Points, in no order, along strands that fork, close into loops and pass close to each other.
Points whose rows are less than 12.6 apart are linked; no others are. Some points are linked to none.
Z_650: -1, 14, -11, -10, 16, 24, -7, -1
Z_952: -8, -5, 11, -16, -19, -11, -4, 8
Z_591: 0, 11, -10, -11, 17, 26, -5, -8
Z_437: 12, -9, 1, 3, 0, -3, 4, -23
Z_707: 17, -9, 3, 8, -4, -14, 8, -13
Z_733: -10, 11, -3, -8, -6, 1, -4, 33
Z_840: 2, -1, -3, 11, 8, -2, 3, -2
Z_886: -1, -5, 0, -9, -2, -2, -1, 3
Z_324: 14, -8, -1, 8, 1, -8, 6, -16
Z_64: 6, -4, -2, 10, 3, -8, 6, -2
Z_432: -5, 2, -1, -9, 1, 2, -1, 18
Z_174: 4, -1, -4, 20, 7, 0, 5, -7
Z_259: 2, 0, -5, -6, 13, 20, -4, -21
Z_857: 2, 1, -5, -4, 11, 11, -1, -5
Z_620: -6, 6, -3, 7, 1, 4, -2, 16
Z_894: -9, -5, 13, -16, -20, -13, -4, 1
Z_248: 0, 1, 0, -10, 8, 21, -7, -22
Z_223: -5, 1, 3, -13, 4, 16, -8, -22
Z_548: -5, -5, 4, -16, -8, -4, -3, 13
Z_754: 7, -3, -2, 22, 7, -5, 8, -8
Z_653: 5, -7, 6, -4, -7, -3, -1, -20
Z_62: -3, 12, -9, -10, 11, 19, -4, 4
Z_940: 1, -5, 0, 17, -5, -15, 5, 11
Z_936: 10, -7, 0, 11, -1, -15, 8, -2
Z_145: 7, -9, 2, -1, -3, -3, 3, -17
Z_421: 14, -10, 3, 6, -5, -17, 7, -7
Z_516: 1, -1, -4, 25, 2, 0, 3, 1
Z_66: -5, 0, 1, -14, -4, -1, -3, 17
Z_285: -1, -3, 0, 12, -1, -10, 4, 11
Z_736: -7, 3, 6, -10, 0, 12, -7, -26
Z_864: -11, 16, -5, -11, -4, 6, -4, 33
Z_715: -2, -2, 0, 3, 2, -5, 2, 12
Z_681: 11, -4, -1, 23, 3, -11, 9, -8
Z_490: 6, -8, 2, -3, -3, -6, 3, -8
Z_150: -6, 1, 10, -8, -5, -2, -4, -26
Z_252: 5, -5, -3, 30, -3, -5, 5, -1
Z_573: -10, 17, -7, -15, -1, 11, -5, 28
Z_963: 3, 1, -6, -4, 15, 16, -2, -13
Z_99: -4, 2, -2, 3, 3, 0, -1, 12
Z_955: 6, -8, 0, 2, 2, -7, 4, -5
Z_810: -11, 8, 0, -5, -7, -3, -4, 36
Z_361: -7, 12, -5, -14, 2, 9, -6, 22
Z_919: -2, -1, 9, -8, -8, -4, -3, -22
Z_412: 7, -6, -2, 32, -6, -8, 6, 3
Z_202: -7, 4, 9, -10, -1, 5, -5, -28
Z_179: -12, 1, 17, -16, -20, -16, -4, -3
Z_558: 14, -6, 1, 19, -1, -17, 12, -6
Z_960: -3, 9, -6, -8, 11, 15, -4, 4
Z_654: -6, -6, 7, -17, -13, -6, -4, 11
Z_367: -5, 9, -6, -5, 7, 10, -3, 12
Z_830: -6, 8, -3, -7, 4, 6, -3, 17
Z_674: 1, -1, -3, -2, 8, 5, 0, 1
Z_320: 3, -5, 0, 26, -10, -15, 7, 12

A tip is a point with one link. Name the tips that can be reached along the links from each point below, in the order of the rows.
Z_145: Z_412, Z_674
Z_715: Z_620, Z_320
Z_650: Z_591, Z_810, Z_179

A piece is all that can be reached along the links. How many separate loops has the piece of each point below (a circle has one, a figure eight two, a Y none), and how many tips (points with one link)?
Z_830: loops 0, tips 3
Z_620: loops 0, tips 2
Z_919: loops 2, tips 2

Name the points in between on the shortest way along the links from the first point to the second, in order.
Z_919; Z_437: Z_653, Z_145
Z_252; Z_754: Z_516, Z_174
Z_707; Z_516: Z_421, Z_936, Z_64, Z_840, Z_174
Z_674; Z_202: Z_857, Z_963, Z_259, Z_248, Z_223, Z_736
Z_830; Z_733: Z_361, Z_573, Z_864
Z_952; Z_367: Z_654, Z_548, Z_66, Z_432, Z_830
